Each row is a point on a landscape with many peaks, with its height.
From any point a climber steps to the highest of the 4 points nearest to it. It stops when none of these is higher. Distance is the straight distance between rows; heights are no part of it.
q_568 height 5.94: [-11  17 -19  15  -1  -4  -5  -6   6   4 -10  -3   1   3  -5   4   3   6
  -6   9 -31  23  -1  18  14  20   1 -11]
q_877 height 4.14: [ 13  -7   0  -7  -4  -3  11   6  11  11   1   5   0   9   2   9 -12 -14
   0   4  12  -4   3  16 -15   5 -13  -8]
q_335 height 3.05: [  5  10   2  -1   5  13  -4   0   4   0  -5  -4  -7  -4   6   5  13  10
   7   0   7  -7   4 -12  -7 -29   8   0]
q_145 height 2.38: [ -3   6  -6  16  -5   0  -7 -13  -7 -13   4  -1  -4   6  -7 -15  -3  13
  -3   0 -21  10  -2  -7  15  19   1   9]
q_317 height 4.00: [ -6 -11   0   6  -2 -19   8  -3  -4   0   6   6  12  10 -10  -6 -17  -7
  -8   1  -8   1  -5   5  13  31 -12  -1]
q_218 height 3.06: [ -2  10   3  18  -6   8 -11 -13  -4 -19   1   1 -10  -3   1 -18   5  18
  10  -9 -14   0  -3 -15  10  -2   3   9]
q_245 height 4.47: [ -5  14  -3  13  -2   3  -5  -8  -4  -5   6  -3  -1  -6  -2  -7   6   9
   3  -8 -15   8  -2 -12  11  -4   5   4]
q_919 height 5.93: [  4  -2   5  -4   4  16 -10  -6  -1  -7 -15 -11  -7  -2   8  11  17   2
  -2   7  12 -11  -5  10  -3 -19  10  -6]
q_174 height 2.83: [ 10   0   5  -7   5  13 -11  -1 -11  -6 -12   8 -13  10   1   0   0   3
   8  14  11 -21  -5  -1 -15 -21   1  -1]
q_457 height 2.07: [ 10   8  -1   0   2   6  -6   0  -7  -7   0   8 -17   7   4  -1  -2   1
  14  -3  -4  -7   3 -10 -15 -16  -5   1]
q_61 height 1.94: [  2   0   4   7  -8  -2  -2  -2 -10 -10   8  15  -6   5  -2  -7 -12   2
  13 -10  -2 -10   2 -21  -4  -8  -6  10]
q_596 height 5.65: [  1 -14   9  -3  -1   2  -6  -4 -16 -14   8  -4   5  -4   2  -5   2  -5
   5   2  17  -9  -6 -10   7  -9   5   7]
q_512 height 6.13: [-12  22 -14  10   2   3   0   0  16  14   4  -4  -6 -13   4   8   7   7
  -2  -4 -19  22   8   6  10  -3   2  -6]
q_421 height 4.56: [ 10  -5  -1  -8  -2   3   0   1   6   5  -5   6 -11   4   9  11  -7  -7
   6   2  10  -2  -2   9 -12   1  -6  -4]
q_851 height 6.09: [  3 -11   4 -18   5  11   3   3  -4   1 -10 -10  10 -10   2   9  18   2
   1   4  24 -16  -4   5  -9 -25  15  -3]
q_133 height 1.49: [  1  -3   6  13  -3  -3  -5 -10 -16 -21   2   4  -1   5  -8 -13  -6   7
  -2  -1  -6  -7  -4 -15  12  14  -3   9]
q_367 height 4.13: [ -1 -12  -3 -16   2   1  16  25   6  12  -4  -7   5 -13   5  12  19  -2
  -5   1  22  -2  19  -2 -21 -26  22   2]
q_626 height 5.99: [ -3 -15   1 -12   0 -11   9  -2  -7  -5  11  -3  18   2  -3   3  -8 -14
 -10   8   9   3  -6  -1  16  15  -4   0]
q_640 height 5.27: [  5 -11   7   3  -5  -2   2 -11  -3  -5  -2   3   8  14  -6  -1  -5  -3
 -15  10   0   6  -4   7   9  22  -5   0]
q_319 height 5.79: [-14  13 -13  12  -1  -9  -1  -5  -1  10   2  -4   0  -6  -1  -5  -6   3
   4 -10 -21  20  -1  -1  16   5  -1   4]
q_223 height 6.11: [  7  -4   5 -16   8   1  11  24   1  15   5   7  -7   4   4   2   3  -1
   4   3  13  -4  15 -10 -26 -26   8   4]
q_983 height 5.19: [  4   9  -6  22   0  -2  -1  -5   6  -5   0  13 -13   7  -4  -4 -14   8
   6  -9 -15  -2   2  -8  -4  12 -11   5]
q_527 height 3.56: [ 11  -7  -1   4  -5   0   6  -1   6  -2  -4   9 -10   8   1   3 -12  -1
   1   6  -4   3  -2   7  -5  17  -8  -6]
q_593 height 4.24: [  6  -5   2 -18   6  12   0  12  -4   2  -6  -2  -4   4   6  10   0  -4
   5   6  15 -17  -6   8 -20 -22   1  -8]
q_796 height 2.63: [ 18   4   0   4  -1  10  -7  -2   7  -4  -3  13 -17  17   2   2 -14   0
   8   9   0 -15   1   5 -15   8 -15   2]
q_636 height 5.26: [  1 -25  13 -13   1  -2   6   7 -12  -4  11   8  14   3   2   5 -15 -10
   2   3  20 -10   0  -4   3   1  -9   2]
q_493 height 7.00: [  3  -7   1 -12   5  10  -8  -3   0  -4 -21 -16  11  -4   2  10  24   5
 -10  15  23  -9  -7  27  -4  -6  15 -10]
q_815 height 6.41: [  4   9 -10  -6  10  16  -6  -2  25   9  -9  -4  -7  -3  11  14  15  -6
   0   5   9  -3   5  31 -10 -14  -3 -15]
q_975 height 2.89: [-16   3   1  -1  -2 -12  -2   1  -7   1  14  -5   6 -12  -4 -14   1  -1
   4 -15  -9  12  -1 -19  12   2   8   8]
q_823 height 4.72: [  4  -4  -3 -14  -2   2  15   9  18  21  -3  -8   5  -3  12  19   7 -13
  -7   2  17   0  14  21 -17 -11   0 -11]
q_9 height 1.54: [ 10  -1  12  -9   9   5  -8   6 -15  -7  -8  15  -6   8  -8  -4 -12   3
  16   9  15 -26 -11 -14 -24 -24  -1  -5]
q_702 height 5.96: [  2 -13   2  -1  -6  -5  10   1  -1   3   3  -3   6   8  -5  12  -9  -7
 -11  12   6   2  -6  15   6  22 -11   0]
q_524 height 6.78: [-19  16 -16  -2   2 -14   6  10   8  25  -2  -4  13  -8   1   8  -5  -2
  -3  -4 -21  26  10  15  15   9  -1  -8]
q_631 height 2.14: [ -4   1   1  -7   0  -2   5   8   1   0   9  -4  -1  -8   0  -4   7   0
   5 -10   7   0  10 -17  -2 -23   6  12]
q_11 height 4.44: [ -4  -1  -2  -8  10   5   9  19   9   7   2  -7  -3  -8   4   3  15   5
   2   2  15   3  23  -8 -20 -32  17   4]
q_5 height 3.12: [-14   0  -1  10   0 -13   4  -3 -10  -8   9  10   6   5  -9 -14 -16   2
   1 -11 -11   2  -7 -14  14  21  -7  12]
q_3 height 3.77: [  6   7  -5  -1   8  12 -11   1  10  -1  -8  -6  -9 -11  14   8  18  14
   1   2  12  -4   7   7  -8 -34  14  -7]
q_898 height 2.94: [  3  -5   8   4  -4   5  -9  -9 -11 -16  -6   0  -1   1   5  -8  11   7
   4   0   3  -7  -8 -10   5  -9   2   4]
q_720 height 3.85: [  3   1  -5   2  -8  -7  11   3  10  14   7  10  -2   6   0  13 -19 -12
   0  -5  -3   3   5   8  -4  17 -17  -5]
q_20 height 3.45: [  5 -15  13 -15   3  -4   8  21 -14   0  10  13   5   7  -5  -2  -9  -2
  11  -2  13 -16   6 -17  -9 -21   4   2]
q_656 height 4.18: [ 19  -3   7 -11   9  13  -8   8   1  -9 -11  10 -18  12   2   2  -7  -5
   7  14  12 -22  -5   8 -24 -10  -5 -12]
q_373 height 3.40: [  1  12  -4   3   4   9  -7  -4  14   5   3   1 -12  -9   7  -1   8   5
   9  -2   2   5   7  -8  -9 -24   0  -5]
q_97 height 3.68: [  3  12  -1  20  -3   1  -7 -13   4  -7  -5   2 -12   4   0  -6  -3  12
  -8   2 -17   3   0   6   4  14  -3  -1]
q_14 height 6.67: [  5  -3  -5 -14   9  13  -1   0  12  10 -16 -12   9  -6   8  17  18   2
  -1   4  23  -8   2  25 -14 -17  12 -13]
q_296 height 4.62: [  0  12 -10  17   2   6 -10 -18   5  -2  -5 -10  -6   0  -1   1   6   8
  -5   4 -11   9  -2  10   8   8   4  -5]
q_410 height 2.97: [  8  -1   6 -11   6   7  -2   6  -5  -3  -1   2  -9   3   5   0   1   4
   9   0  12 -11  -2 -11 -13 -27   4   2]
q_79 height 5.60: [ 19 -16   8 -13   2   6   3   3  -5  -4  -4   2  -5  12   3   4  -8 -11
  -8  13  16 -15 -10  15 -13  10  -7  -6]
q_552 height 5.66: [-12  16  -2   9   2  -9   1  11  -2   6  15   6  -4  -8   1 -18  -7   5
   8 -21 -19  15  10 -26   5  -4   4  11]
q_89 height 2.86: [  2   3   6  19  -6  -4  -4  -6  -7 -14  -1  13 -11   3  -8 -16 -15   6
   7 -13  -5 -10  -4 -20   4   7  -9  15]
q_282 height 6.69: [-10  -6   0  -3  -6 -12   7  -7  -9  -1   1 -11  14   1  -6   3  -2  -9
 -14   9  -3  11  -8   8  15  22  -3   0]
q_916 height 3.71: [-13   0   6  -4   3   0   1  -3  -7  -2   9 -13  12 -19   5  -9  18   3
  -2  -7   1   6   4 -15  18 -10  13  10]
q_393 height 1.33: [ 10 -19  13 -12   7   7 -11   1 -20 -17 -13  -2   6  11  -3 -13  -2  -5
  -2  13  18 -25 -15   2 -13  -7   3  -4]
q_263 height 1.67: [  3   7   8  22  -5   4 -15 -11 -12 -25  -6   6 -11   7  -5 -24  -5  13
   5 -11 -11 -11  -6 -22  10   9  -2  14]
q_976 height 3.20: [  9   2   0  -3  -1   1   4   9   4  10   8   6  -9   3   7   0  -7  -3
  10  -7  -1  -1  13 -16 -16 -14  -7   3]
q_858 height 4.12: [ -9  10  -2  19  -4  -9  -3  -5  -5 -11   3  13  -3   0  -7 -15  -9   6
   7 -15 -18   2  -1 -17   9  15  -1   8]
q_789 height 6.42: [-22  11  -5   8   1  -4  -3  -8  -8   3  -3 -15  22 -10  -8   0  10   2
  -9   8 -17  22 -12   3  28  10   6  -2]
q_816 height 6.08: [ -7   5 -11   4   1   1   4  -8  16  11  -8 -11  12  -8   0  19  16  -2
 -11   7  -1  11  -1  23   8   6   1 -13]
q_404 height 5.43: [ -6  17 -20  18  -3  -5  -4  -2   9   6  -3   1  -9   5  -7   4  -9   0
   1   0 -37  12   5  17  11  21  -8  -2]
q_420 height 5.42: [-10  -7  -5  -7   1  -5   9  -4   0  12   1 -16  17 -14  -3  14  16  -4
 -12  -1  10   9  -1  11  17   9   6  -2]
q_515 height 3.49: [ -5   1  10   9  -8  -3   4   3 -11 -11  15  10   1  -1  -2 -10 -11   1
  10 -16  -2  -5  -2 -20   3   5  -7  11]
q_322 height 6.44: [-14  19 -20   5   3  -7  -2  -3  16  13  -7  -6   4  -5  -2  18   7  -2
  -9  10 -23  21   2  22  10   9  -3 -15]
q_934 height 5.33: [  2  12  -5   8   1   6  -1 -10   8   2   4  -1  -8  -7   0   4   2   5
   1  -1  -8   9   1   4   3   1  -2   2]
q_502 height 2.44: [  9   2   2  12  -2   5  -8  -4  -8 -15  -2   5 -13   8  -1  -8   0   2
   9  -4   3  -9  -3 -19  -4  -6   0   7]
q_378 height 3.50: [-10  12  -6   0   4   2   1   1   6   9   8  -8   3 -19   5   0  13   8
  -3  -9  -6  14   1 -15   8 -15  12   3]
q_914 height 6.22: [-14  -4  -4   0  -4 -13   3  -1  -6   6   2  -3  17  -4  -7   6  -1  -9
  -6   5 -13  15  -6   5  22  20   1  -3]
q_289 height 5.29: [ -3 -13   2 -16   1  -1   8  -5   1   9  -7 -12  20  -9   1  16  17 -12
 -12   9  17  -4  -6  22   4   8  -1  -1]
q_864 height 5.28: [-10   9 -10  10  -5 -14   5   0   1  11  -2   1   2   6  -8  -1 -12  -6
  -1   0 -22  13  -2   8   5  27  -9  -4]
q_879 height 4.54: [  1 -16  -4 -22   2   5   5   5  -4   9  -7  -7  14  -3   1  10   5 -14
  -7   6  21 -11  -4  22 -13  -7   5  -6]
q_438 height 2.48: [ -4  -4   2   5  -7  -9   8  -1  -2   3   6   5   5  -5  -4  -6 -10  -4
   3  -2  -6   7  -7  -5   5  14  -6   0]
q_586 height 5.16: [ -4 -14   7 -22   4  -2  13  14  -5   7   3  -9  14  -9   0   6  13  -4
   2  -1  22  -6   6   1  -7 -17  11   3]
q_801 height 5.45: [ -4 -12   4   0  -2  -8  -1  -6 -10 -10   8  -6  12  -6  -1  -2   0  -6
  -5   4   4   2  -9  -4  15  11  -2   2]
q_760 height 3.79: [  6 -12  12   7  -3  -7  -3 -12  -9 -13   2   4   3  17 -12 -10  -6   6
 -16   2  -8  -3  -5  -1  10  25  -5   8]
q_266 height 3.86: [  0 -11   9   0  -4  -8  -1  -1 -10 -11   7   5   8   5  -7  -7 -15  -3
  -3   1   3  -4  -4  -2  11  18  -8   3]
q_406 height 4.52: [ -6  25  -8  21   0   5 -15 -10   9  -2   2  -3 -19 -12   5  -5   4  15
   7 -15 -23  11   3 -15  11 -10   7   1]
q_943 height 5.04: [  3  11  -7   3   2   8  -6  -5  15   6  -2 -11  -3 -13   9  12  13   4
  -3   0   0   9   1  14  -3  -7   2  -4]
q_589 height 5.05: [  1 -20  14 -22   5  -4   0   8 -15  -8   6   2  14   2  -3  -6   0  -7
   5   6  23 -17  -8  -4  -7 -19   5   1]
q_225 height 0.62: [ 11 -11  17  -1   4  10 -10  -1 -20 -25  -8   6  -1  18  -2 -13   0   2
   0  13  13 -19 -10  -9  -3  -4   0   2]
q_588 height 3.95: [ -3  23 -14  20   1   5 -12 -15  14   0   0   5 -13  -9   2  -4   4  12
   5   0 -27  13   4   5   6   4  -1  -3]
q_361 height 4.10: [  3  14  -1  17   0   3 -15  -6   3 -12  -1   7 -20   4  -1 -11  -7   6
  12 -11 -10  -7   2 -19  -6  -4  -5   5]
q_887 height 5.49: [-10   2   3  11  -6 -12   3   4  -8  -6  13  12   1  -4  -7 -20 -18   4
  11 -24 -13  -3  -2 -24   7   6  -3  16]
q_336 height 5.85: [  4  -9   4 -13   2   7  -1   3  -9  -7  -7 -11   5  -3   6   0   7  -4
  -1   7  20 -11 -10   4  -5 -11   4  -1]
q_67 height 5.63: [ -8  -2  -7 -11   0  -5  12   2   8  15  -3  -8  15 -16   8  15  15  -4
 -11  -4  12   7   6   9   0  -7   7  -4]
q_911 height 4.95: [ -1  -9   4 -17   0  -2   0   2 -11  -3   3 -11  15 -15   0  -4  18  -2
  -1  -4  21  -2   0  -3   1 -19  10   4]
q_35 height 1.93: [  5   4   5  12  -9  -9  -2 -18 -10  -3  -9   8   0  26 -18 -12   1  14
 -21   6 -28  -2  -9   5  10  31  -1   3]
q_486 height 2.85: [-14   8   2  17  -6  -1  -9  -8 -13 -11   4  -2  -2   0  -7 -17  -2   7
   4  -7 -18   8  -8 -15  18   8   3  11]
q_310 height 6.60: [-19   1   4  -7  -1  -9   6   0 -11   7  13 -10  16 -21   0  -7  11  -3
  -3  -9  -5  16   1 -14  17  -1  10   3]
q_535 height 4.08: [-11  21  -6  15   4   9  -9  -4  14   3   3  -3  -7 -20   3  -3  15  13
   5  -7 -16  10   6 -10   9 -17  13   0]
q_439 height 6.01: [ -7   4  -6   4  -5  -8   1  -7   0   5  -4  -4   6  -3  -2   3  -4   0
  -9  11 -15  15  -4  10  16  23  -2 -11]
q_469 height 5.36: [ 4  1 -7 -8 -3  5  6  0 14 14 -1 -3 -1 -3  5 17  5 -5 -4  4  3  5  2 21
 -5  3 -8 -9]
q_96 height 3.46: [ -2 -10   7  -7  -2  -7   4   3  -6  -3  17  -6  15  -8   4  -5   5  -7
   0  -3  13   2   1  -9  11  -6   7   5]
q_798 height 6.59: [  9  -7   0 -16   7   8  -5  -2   1   0 -13  -6   3  -2   0   7  14  -4
  -1  16  19 -15 -11  16 -13 -11  10  -9]
q_827 height 3.24: [  4  -3   4  12  -3  -5   1  -7  -6 -11  -1   6  -5   7  -4  -6 -13   5
   5  -2  -6  -3  -2  -8   5  13  -3   9]
q_412 height 3.87: [  6  21  -4  12   0  12 -11  -7  10   0   2   1 -18  -8   9   1   9  12
  10  -7  -8   3   5 -11  -4 -19   4  -1]
q_686 height 6.06: [  9 -21  10  -3   2  -5   3  -1  -6 -10   0   7   5  18  -7   1 -15 -11
  -9   8  12  -9  -4  12  -1  16 -11  -1]
q_449 height 2.39: [ 10  -3   1   1  -2   2   3  12  -6  -1   8  16  -9   7   0   0 -11   3
  18  -9   6 -12  10 -15 -17 -16  -7   7]
q_609 height 4.79: [ 14   4  -4 -15   5  17 -11   4  13   2 -15   2 -15  10   8  10   3  -6
   1  12  12 -17  -2  22 -23 -12  -1 -15]
q_392 height 2.26: [ -4   0   3   6  -6  -3  -3  -4 -10  -7   9  -2   3  -3   1  -7  -2  -1
   5  -8   1  -1  -4 -15   9   1   3   8]
q_520 height 4.27: [  5   4   2   3  -2  11 -10 -11  -2  -7  -7 -14  -2  -5   2   2  14   2
   0   6   5   3  -6  -2   6  -8   5  -2]
q_164 height 5.20: [ 16  -6   2  -8   3   9  -4  -6   4   0 -10   0 -12  15   5   8  -2  -6
  -3  12   7  -6  -5  25 -18   8 -12 -11]
q_886 height 1.04: [ 10 -10  12   3  -2   6 -13  -7 -18 -26  -8   3  -1  12   0 -16  -1   3
   0   3   8 -12  -6 -12   4   4   3   7]
q_170 height 3.70: [ -7  -2  -3   9  -6 -12   2  -6  -8  -7   2   3  13   9  -9 -10 -12   5
  -9   4 -20   8  -5   1  20  27  -4   5]
q_262 height 5.37: [ -2   0  -4  -9   1  -4  10  12  14  19   7  -4  -5  -6   5  11   5  -7
  -8  -5   1  10  17   1 -11  -2   0   0]
q_202 height 1.85: [  8  -9   8 -11   9  16 -13   4 -12 -12 -15  -5  -3   1   1  -1   8   2
   3  19  19 -23 -15   3 -16 -22  10  -1]
q_405 height 5.23: [ 20 -12   6  -8   1   6  -9  -5   0  -4 -15   5  -7  22   1  -2  -9  -5
 -13  19   7 -13  -7  22 -15  18  -6  -8]
q_519 height 3.03: [ -2   9   1   4  -2  13  -6  -5   2  -5   2  -5  -7 -10   6  -1  13  11
   7  -5   0   3  -1 -16   3 -20   6   4]
q_85 height 6.12: [  6 -14   5  -6   3   4   0 -10   3  -5  -9 -10   0  10   0   6  11  -6
 -14  19  11  -5  -8  22  -2  10   0  -4]
q_356 height 4.42: [ 11  -9  -1 -13   3   4   5   8   5  10 -10   5  -8   7   2  11  -3  -9
   7   9  20 -15  -2  15 -17  -8  -4  -9]
q_295 height 5.02: [-11  27  -7  20  -1  -2  -6   0   1  -2   5   2  -8 -16  -1  -9  -3  10
  13 -20 -22  15   5 -23   7  -9   5   9]
q_726 height 3.92: [ -2  -2   1  -9   6   4   9  12   3   1   7  -9   6 -15   5   3  19   2
   1  -8  11   3  13 -11  -8 -24  18   5]
q_212 height 3.08: [-10   7   2   6  -1   3 -10  -5 -10 -11   6  -9   5 -16  -2  -6   7   5
   3 -11  -4   6  -6 -18  18  -6   8   5]
q_442 height 2.54: [  4   0   4   9  -6   4  -6 -15  -1 -11  -9  -6  -3   4  -2  -5   6   9
   0   6  -7   0  -5  -3   4  10   1   3]
q_363 height 3.72: [  8 -13   7  -5  -3  -3  15  10   5   9  11  12  -3  12   0   5 -16 -10
   4  -4   8  -7   4  -4 -14   3 -13   2]
q_114 height 4.49: [  4   6  -9  10  -6  -5   3  -5  11   5   0   7 -10   7  -8   5 -11  -5
  -5   3 -13  10   4  15  -1  23 -12  -6]
q_40 height 6.10: [ -6  10  -6  14  -5 -10   0  -1   3   2   2   9  -8   4 -13  -5 -24   6
  11 -17 -20   8   3  -9   2  16  -9   6]
q_59 height 5.97: [ -6   1  -5   6  -3 -13  13   6   6  15   7  15   0   5  -9  -1 -31  -1
   3 -13 -20   6   5  -5   2  22 -17   1]
q_44 height 0.06: [ 14 -13  16  -3  -2   8  -6  -6 -12 -13  -8   2   0  19  -3 -12   1   1
 -11  10   3 -11  -9   4   2  12   2   1]
q_712 height 5.61: [-24  17  -8   3   0 -10   0   0  -2  10   3 -10  15 -21   0  -3   3   7
  -3 -10 -14  24  -2  -2  24   2  11  -3]
q_161 height 2.42: [  0 -10  15  -7   1  -7   5  18 -10  -2  19   6   2   1  -1  -6  -7  -5
   8 -12   6  -3  11 -23  -6 -15   1  11]
q_957 height 4.53: [  0 -17   1 -23   4  -3  12  16   2  16   2  -6  13  -9   6   9   8 -15
  -1  -2  19  -6   7   9 -14 -11   2  -4]
q_22 height 6.07: [  7 -19  11 -18   4   1   4  16 -11   0   1   4   7  10   1   4 -15 -10
   5   9  20 -17 -10   6 -11  -5 -10  -3]
q_354 height 5.32: [  2  17 -10  13   1  10  -8 -10  19   2  -1  -2 -10  -3   5   8  11   3
  -2   7 -11   7   7  18   1  -1  -1 -10]
q_987 height 1.00: [ 20  -2   6  11   0   4  -7 -11  -1 -18 -12  10 -19  20  -2 -13  -5   7
  -1   3   4 -14  -4  -3  -4   6  -8   8]
q_846 height 5.25: [ -4   6  -2  -5  -1   1   7  11  12  14   5  -2  -1 -10   7   5  12   2
  -3  -8   2  13  16  -8  -8 -11  10  -1]
q_604 height 5.06: [  3  -7   1 -10  -1   2   4  -1   5   2  -1  -3   2  -1   3   4   2  -9
  -4   4  13  -3  -1  11  -5   0  -3  -4]
q_752 height 4.51: [  8  -4  -1  -6  -4  -4  16  13  13  15  12   8  -2   2   4  12 -11 -14
  -2  -6   4   6  11   5 -12   5 -15  -7]
q_878 height 3.37: [  7   4   2  20   2  -5  -2  -8   1 -10  -8  11 -10  20 -10 -14 -10   8
  -6  -3 -21  -3  -2  -4   1  27  -8   7]
q_488 height 6.62: [ -9  11 -12   1  -2  -9  10   2  17  17   9  -2   2  -8   0  13  -7 -10
  -4  -2 -14  21   6   9   4   7  -6  -5]
q_930 height 4.58: [ -1 -14   8  -1  -5 -15   9  -2  -8  -6   5   7  16  17  -4  -2 -16  -6
 -14   7  -2  -3  -4   7  15  34 -13   0]
q_235 height 4.11: [ -4  -2   2   0   0  -1  -4  -4   2  -5  -1 -13  10 -16   2   4  19   2
   0   3   6   5  -5  -4  15 -12  11   1]
q_445 height 6.52: [  7  -1   4  -3   5  10  -4  -3   1  -4 -14 -11  -1  -1   6  11  15   0
  -5  13  14  -1  -5  17  -1  -4   3  -9]
q_979 height 5.01: [  4  12 -11  11  -2  -1  -7  -8  16   5  -5   1 -10  10   0   8  -3   0
  -9  10 -24   9   5  16   2  19 -11  -8]
q_64 height 3.73: [  9   3  -5   2  -2   5  -8  -9   1  -5  -5   5 -15   8   3   1   2  -1
   3   3   3  -4  -4   8  -5  -2  -9  -4]
q_195 height 6.03: [ -7   2  -6  -7   0  -5  10   0  11  16   3  -7   7 -17   1   9   6  -1
 -12  -7  -7  14   8   4   3   2   4  -3]
q_555 height 4.85: [  9  -5   2 -17   5   4   6  15   5  15   3  10 -10   8   5   9  -5  -7
   7  -1  11 -11   7   6 -27 -17  -2  -4]
q_540 height 4.37: [  1   9   2   8  -1  -4   3   5  -1   0   7   5 -11  -2   4  -9  -3   1
   8 -13  -9   2   8 -20  -7  -7   1   5]
q_635 height 4.94: [ -7   7  -4  12  -1 -11   1  -2  -2   4   0   6   3   8 -11  -7 -19   3
   1  -3 -23   9  -3  -2  14  27  -8   2]
q_808 height 4.59: [  3  -1  -8 -13  11   3   7  11  13  10  -7  -2  -1  -4   9  12  19   6
   1   1  17  -1  19  12 -25 -29  15  -6]
q_579 height 5.75: [ -2  -1   3  -5  -5  -6   7   8  -2   8  15   4  -3  -4   0  -2 -10  -4
   1  -6   3   4   6 -13   1  -3   0   7]
q_667 height 4.55: [ -3   3   1   4  -2   8  -3 -10  10  -2  -9 -16   5 -11   7   4  21   6
  -7   8   4   3  -3   9   8  -3   8  -3]
q_647 height 4.71: [  2 -15   4 -17  -2   0  11  10   8  12  -2  -6  13  -6   2  15   5 -15
  -8  -5  22   3   5  15 -10  -1  -1  -8]
q_838 height 6.76: [-18  13 -11   4  -4 -12   6  14  -1  19   8  -2   0 -18   2  -7  -6   0
   4 -17 -18  27  10 -12  14   0   4   4]
q_842 height 1.44: [ -2   3  -1   8  -4   1 -10 -17  -6  -8 -11  -7   2  10 -11 -10  11  13
 -17  13 -21   9  -6   5  21  19   4   1]
q_30 height 4.90: [  3  -5  -4 -14   1   0   7  13  14  18   2  -4   1  -5   7  12  13  -5
  -2  -4  15   0  11   8 -14 -12   6  -6]
q_664 height 4.57: [  7 -12   9 -21   7  -1  13  30  -4   4  12  15  -7  11  -2  -6 -13  -6
  11   3  11  -9  15 -16 -27 -22   0   3]
q_150 height 1.24: [-18   3  -2   9  -5  -6  -5 -11 -16 -12   9  -7  17  -5  -7 -19  -2   5
   5  -6 -10  12 -11 -16  28   7   7   9]
q_413 height 4.89: [ -3   9 -12  20   1 -15   6   4   5   8  -3  14  -2  16 -11  -3 -23   5
   0  -7 -29   1   7   4   5  37 -13   4]
q_756 height 6.57: [ 12 -26  10 -20   2  -4  13  12 -13   0   4   1  19  12  -1   6 -14 -22
  -8  12  23 -14  -3  16  -6  18 -10  -1]
q_364 height 3.59: [ -3 -14   9  -4  -5  -2   6   6 -11  -2  16  10   5   1   5  -6 -14  -2
   8  -8  10 -12  -1 -12  -3   1  -8  10]
q_915 height 7.02: [ -8   4  -5  15  -3 -17  11  10   7   5  14  17  -5   4  -3 -13 -26   1
   8 -22 -17   4   9 -19   6  14  -7  13]
q_350 height 7.06: [-20  17 -15   3  -3 -13   0   4   1  16  -8  -7  19  -3  -9   7   1   1
  -6   6 -21  28  -6  15  27  14  -1  -7]
q_330 height 4.43: [ 12   9  -5  -5   6  16 -11   2   9   0  -8  -1 -17  -1   7   9   5   3
   8   8   7 -13   2   9 -19 -19   1  -5]
q_964 height 3.55: [  2  -5   4  -8  -3  -6   6   7  -1   6   6   1  -1   1   4   4  -2  -9
   1  -5  11  -8   2 -11 -11 -11  -1   1]
q_47 height 5.98: [-21 -11  13  14  -1 -13  -2  -6 -12 -15  15   8  20   5  -3 -27 -17   4
  10 -17  -6  -8  -4 -26  20  17  -1  16]
q_637 height 4.23: [  4   5  -3 -17  13  17  -4  10  11   5 -14  -1  -7  -4   5   8   6   6
   5   5  15 -15   1   9 -23 -36  13  -9]
q_166 height 5.00: [ -1   0   1   1   2  15  -7 -15   1  -8 -12 -16  -1 -12   7   2  22  10
  -2   2   9  -2 -10  -1   6 -17  13   0]
q_564 height 5.74: [  4  10 -12   6  -1   2  -5  -8  18   2  -7  -3  -2   0   1  12   9  -3
  -8  11  -6   8  -1  20   5  11  -5 -14]

Call two points neighbours if one is among the 4 nearest of the other. Go from one point of each pair to the other, from neighbour to neighbour, staying as high as possible. Name the lowest point that can't be avoided.
q_934, q_579: q_540
q_915, q_47: q_887
q_915, q_493: q_635
q_838, q_493: q_79
q_223, q_686: q_421
q_350, q_310: q_712
q_686, q_282: q_702
q_282, q_350: q_914

For each start below, name the point where the climber stops.
q_752: q_350
q_133: q_282
q_35: q_282
q_726: q_350
q_808: q_350
q_335: q_493
q_378: q_350
q_412: q_838
q_535: q_838
